Points, in no order, along strands that fork and pass close to each other.
(in the rows, 128 means zero)
Points whose rows are less than 113 apart are linked; no others are. Some points are linked to none.
zib: [126  49 113 134  99 140 157 131 167  97 131  85 126 155 124 112 118 138
 148 156 148 149 127]
Lep: [115 114 161 157 139 131 160 130 109 177 145 143 132 148 146 112 154 126
 138 104 115 121 149]
dodop: [134 168 174 117 149 170 104  59  92 105 157 141 165 123 140 115 123  90
  51 101 143 162 130]
zevur: [150 138 133  84 130 137 103  84  97 104 151 132 189 102 159 158  96 118
  88  95 141 113 114]
Roli: [117  86 148 131 123 110 183 166  86 128 106 124  77 130 134 133 134 109
 186 160  78 136 156]
vaguf: [146  84  74 182 135 182  83 122 240  87 173  92 150 164 125 107 135 124
 108 173 153 127  84]
kuf: [119 110 167 153 109 129 136 114 115 156 137 138 112 150  97 132 144 145
 152 147  82 112 135]
Delo: [136 146  91 103 116 137 171 115 139 123 132 124 151 157  89 121 145 131
 114 164 147 106  96]
dof: [100 126 115  88 127 135 128 143 126 142 148 168 131 134 142 130 103 142
 148 132 128 106 125]
nune: [125  75 117 121 137 108 192 157 128 130  78 131  43 155 168 139 145 138
 180 172  74 114 155]
Zun: [106 119 160  97 115 155 100 121  92 173  79 107 149 121 154 104 123 163
 131 103  96  95 149]
tamav: [143  86 111 112 153 125 168 137  62 169  61 127  38 139 153 166 153 145
 162 145  56 106 157]
moza: [152 170 139 151 135 171 127  82 165  91 185 119 172 160 125 102 107  65
  62 173 174 149 109]
Gug: [120  96 145 165 130  87 117 106 133 116 171 116 113 153 104 122 149  94
 138 119 152 154 102]
neku: [124 163 141 119  92 104 135 123 138 146 144 135  89 143 123 139 121 112
 102  92 183 122 149]
laf: [145 161 161 135 137 122  84 140  69 181  77 131 109  84 114 136 110 175
 130  84 103 116 164]
Tid: [126 149 135 147 131 101 140 135 104 133 102 112  80  79  82 130 123 124
 137 103 130 122 152]
Leb: [128 175 190 139 133  88 104  87 156 125 175 145 161 150 122 130 101 108
  96 103 144 144 120]
leno: [144 224 149 120 141 155 132  56 117 156 118  91 159 132 106 156  91  92
  56  85 184 162 158]
Zemuf: [161 149 141 130 105 122 172  97 101 116 129 123 175 110 134 137 144 140
  93  90 105  99 139]
napan: [150 120 144  96 149 119  91 136  70 231  61 126 167  63 165 187 124 152
 115  93  92 126 144]
nuzi: [109 108 111 163  91 130 102 102 175  70 175 161 142 171 109 144 126  91
  94 142 131 106 118]
Daro: [108 125 148 133 129 161 128 130  88 153  61 132  98 144 140  98 138 160
 161 104  83  87 146]
senit: [135  73  81 207 137 147 109 155 222  81 157  99 146 152 134 105 159 105
 153 163 135 123  58]
Koser: [116 126 121  95 112 110 115 134  64 160  99 163 135 138 141 152 123 145
 163 143  88 112 122]
gapun: [101 137  65  95 159 103 146 150  85 111 103 148 133  75 138 144 121 159
 142 122 113 144 123]
lumi: [154 107 148 105 107 136 110 147  82 159 127 104 146 121 169 155 116 118
 147  71 148 126 161]
zug: [117 129 121  74 155 126 118 137 109 164 152 163 122 121 150 144 156 115
 109 109 114  91 108]
Mosu: [115 147 141  92 126 124 114 167  54 198  75 142 170  83 185 152 132 147
 111 101 117 144 164]
nad: [139 126 143 136 128 170 132 151 155  98 113 116 138 124 111 113 101 124
 171 122 118 121 143]
suvof: [159 133 157 177 112 148  88 108 198  96 196 115 122 180 115 106 150  73
 111 151 185 149  82]
beged: [155 139  98  94 155  91 127 152  62 131  72 109 144  66 122 143 120 172
 141  81 102 149 141]
mozik: [142 153 180 133  86 137  96  91  66 137 145 132 116  69 103 162 121 139
 111  88 130 133 129]
lesek: [117 131 165 101 137 129 110  88  79 181  95 117 158  59 146 191 112 137
  85  80  95  97 150]
gofe: [142 181 169 123 138 150 107 128  74 196 115 114 139  93 127 124  86 146
 114  95 153 149 149]
gat: [131 198 193  99  98 138 102  96 101 138 139 144 138  96 183 144  98 106
  73  88 177 119 147]
Tipuv: [116 171 117 117 114 138 136 110 150 127 165 142 127 118  94 130 122 102
 113 110 177 172 144]
Pid: [115 136 128 110 126  96 147 139  75 134  48 140  61  64 134 134 148 178
 173 126  65 143 151]
gikit: [117 162 134 124 122 102 127 143  68 128  62  91  95 107  84 129 130 129
 182 115 120 115 127]
voni: [148  98 140 115  87 142 127 115 166  75 156  85 165 167 150 117 126 119
 129 139 166 128 119]
tol: [139 128 175  66 140 147 116 135 103 165  98 109 162 129  95 144 132 125
 113 110 128 147 169]
vis: [164 122 159 113 110 138 140 120 130 108 144  91 150 124 160 139 108 104
 139  91 171 130 143]
Fivo: [124  91  97 138 131 173 115 125 234 101 175 130 180 144 142  88 135 140
 119 175 141 129 106]
pimuv: [132 180 156 124 131 179 107  63 135  85 188 138 167 116 156 110  97  75
  80 140 170 147 122]
rak: [137 123 105 137 130 115 188 159 153 149 115 110 131 189 101  98 140 132
 155 159 136 111 114]
dugi: [118  95  70 127 167 108 130 125 138  90 126 135 114 109 154 134 112  97
 162 121 121  82  94]
Mekis: [127 102 110 151 134  98 118 157 130  99 160 131 103 151 114 135 146  80
 179 124 114 142  89]
Mida: [125  69  62 134 135 130 175 130 131  87 116 104 102 159 132 150 134 152
 180 165  84 104 114]
maki: [123 171 168  85  89 105  98 134  86 151 143 158 117 118 143 140 108 101
 106 106 170 127 143]
roda: [140 108 114 114 173 127 144 161 118 122  76 110  92 147 129 129 109 179
 197 116  68 119 153]
Nedel: [131  57  69 149 136 119 147 137 185  77 124  80  95 143 137 104 129 157
 182 160 120 133  98]
pokat: [133 118 116  58 136 147 129 113  76 121 138 122 154 125 160 133 135 115
  91 107 138 124 120]
Duf: [172 156 129 113 121  98  87 172  40 170  58 126 137  62 123 171 134 205
 131  82  98 155 152]
gezoz: [133 149 141 121 164 137  99 138 134 122 171 128 140 145  78 122 122  92
 132 116 149 152 148]
Zavum: [121 104  65 167 112 148 144 120 115 111 139 122 114 147 121 146 134 122
 137 106 147 110 123]
gazog: [169 221 211 105 112 157  89 106  81 174 141 132 140  91 149 124 103 147
  83 111 154 121 144]
Nutid: [142 126  90 197 132 153 131 157 224  97 178 151 146 152 103  94 155 124
  88 200 176 166  79]
Nife: [128 101  89 116 144 137 176 107 152 152 137 108 123 127 139 128 127 155
 181 141  98  85 104]
tup: [129 137 130 115 154 132 153 147 137 110 111 104 135 105 112 131 104 166
 170  91  87 104 160]
fem: [129 138 101 167 129 152  99 129 201  96 184 168 156 186 118 102 113 118
  68 192 189 163 116]
Vipu: [131  91 160  94 130 135 127 136  85 157 136 107 117 119 105 118 120 106
 116 130 151 172 162]
tusi: [ 92 119  58 109 142  96 170 157 125 151 112 140  80 154 110 139 137 118
 148 146 128 153 128]
bazoz: [114 113 125 115 134 126 140 157  64 177 120 109  72  94 102 134 116 133
 119 127 140 151 177]
nive: [156 203 168 140 110 124 148  61  95 139 135  97 152  90 117 125  92 105
  78 116 181 141 128]
fama: [109 109 103 110 155 117 125 121 149  97 131 128 136 101 141  94 109 101
  91 136 143  89  97]
vadi: [141 134 112 105 159  74 119 147  57 141  52 119 100  87 140 172 113 166
 182 108  72 155 142]
matis: [ 83 123  72 132 149  96 151 146 112 122  93 139 101 130 150 138 122 130
 179 124 118 130 101]
dazif: [137 125  85 171 127  80 117 149 202  88 179 155 135 158 126 112 114 135
 105 149 154 120  78]
Nev: [ 87  83  88 147 125 105  93 155 206  77 156 157  89 148 148 128 151 143
 165 160 128 127 116]
seku: [124 108  80 145 101 151 145 143 156  61 138 138 123 151 126  88 179 147
 130 184 119 137  75]
gelu: [117  79 142 174 121 124 147 127 154  99 133 138  96 135 125 104 150 127
 173 162  66  92 125]
sepa: [100 108 124 132 168 155 134 120 187 129 154 130 151 120 146  88 125 116
 107 145 147 123 107]
mek: [131 113 138 105  96 191 120 111 165  70 133 105 157 131 128 107  96 150
 132 135 140 108 152]
sipog: [136  86  91 169 115 119 118 148 219  80 176 147 114 152 107 132 132 109
 123 156 140 103 126]
Fer: [124 111  98 182  96 146 152 169 177  79 142 150 132 156 109  96 180 103
 114 194 147 175  72]
fom: [137 135 128 192 108 139  85 130 250 100 183 128 117 168  95 120 166  91
 105 199 174 169  65]
debub: [114 127 122 137 140 152  86 149  47 171  70 137  75  99 135 116 141 156
 157  91  79 117 146]
ragef: [117 143 104 145 133 111 103 155 201  95 174 144 157 180 132  97 129 108
  72 130 170 142 125]
vubat: [131 169 165  89 138 123  79 130 128 135 123 113 160 136  80 151  90 119
 119 101 155 142 165]
kunad: [127 118 150 198 133 123 103 109 182 121 179 122 135 166 113  78 141 103
 136 121 150 161  95]
Deve: [146  86  91 177 108 133 155 190 248 105 138 123 107 166 122 131 170 127
 145 212 168 123  85]
Geba: [136  92 138 131 160 113 136 145  72 146  51 126  55 147 144 141 109 180
 192 132  30 123 172]
kiput: [101 117 154 125 146  98 160 162 106 198  99 160  92 127 153 124 158 145
 141  97  94 124 162]
nep: [116 174 153 121 121 104 141  95  94 128 128 150 181 109 115 145 141 124
 114 127  96 122 134]
gafa: [111 203 129 114 151 150 123  89 166 132 145 129 148 150 120 122  87 102
  68 103 181 153 151]
mino: [125  97  89 170 139  76 163 178 223  98 113 139  99 136 115 110 173 119
 160 204 124 140 100]
Pepo: [112 157 183 116 125 140 100  92  94 150 120 147 157 106 144 116 116 144
 126 124  94  99 136]
relin: [123 106 151 126 114  92 157 149  66 163  93 148 134 105 124 162 127 113
 161 148 108 144 152]
Fide: [134 131 174  88  87 103 118 127  76 135 119 131 115  82 110 164 146 166
 112 111 101 109 143]
Feko: [125 174 122 135 117 150 141  98 157 122 162 156 172 157 105 108 123  93
  80 163 158 110  99]
Zaluf: [150 143 133 104 119 127 135 106  84 134 108 138 154  65 143 169 129 168
 109  67  94  83 139]
Moz: [ 99 110 113 129 110 134 111  99 154  98 179 152 142 161 132 131 107 127
 149 154 119 112 112]
dela: [ 98 114  76 122 122 101 174 165 183 136 126 121  92 159 109 110 152 126
 159 186 130 141 111]
zuv: [141 164 162 134 150 122 134  72 130 107 159 123 151 128 134  87 132 114
  83  60 151 138 115]
Rapon: [115 114 156 107 125 122 139 157  61 212  64 131 122 114 144 130 176 163
 102 100 106 133 181]

Follow the links from the first point to the second, and from the first to the third. Name the last point that the two ways share.
Zaluf; Delo; nive | laf
tol; moza; Daro | laf
Feko; Zun; senit | matis
tup; pokat; Mekis | dof
mozik; mino; gelu | Zaluf
zevur; Nedel; Fer | dof
Pid; Lep; mozik | Zaluf
nep; moza; senit | matis
dof; Mida; lumi | voni

A fork is a point with three links. Follow the links from the first point to the second and name the forks in between, in order.
Vipu; Fivo | Tipuv, laf, beged, matis
Mekis; lumi | Nutid, sipog, dof, voni
kuf; senit | Zaluf, laf, beged, matis
gelu; gapun | Zaluf, laf, beged
Mosu; gofe | Zaluf, laf
fama; kiput | matis, beged, laf, Zaluf
sipog; Mekis | Nutid
mek; Gug | dof, sipog, Nutid
Deve; lesek | dela, matis, beged, laf, Zaluf
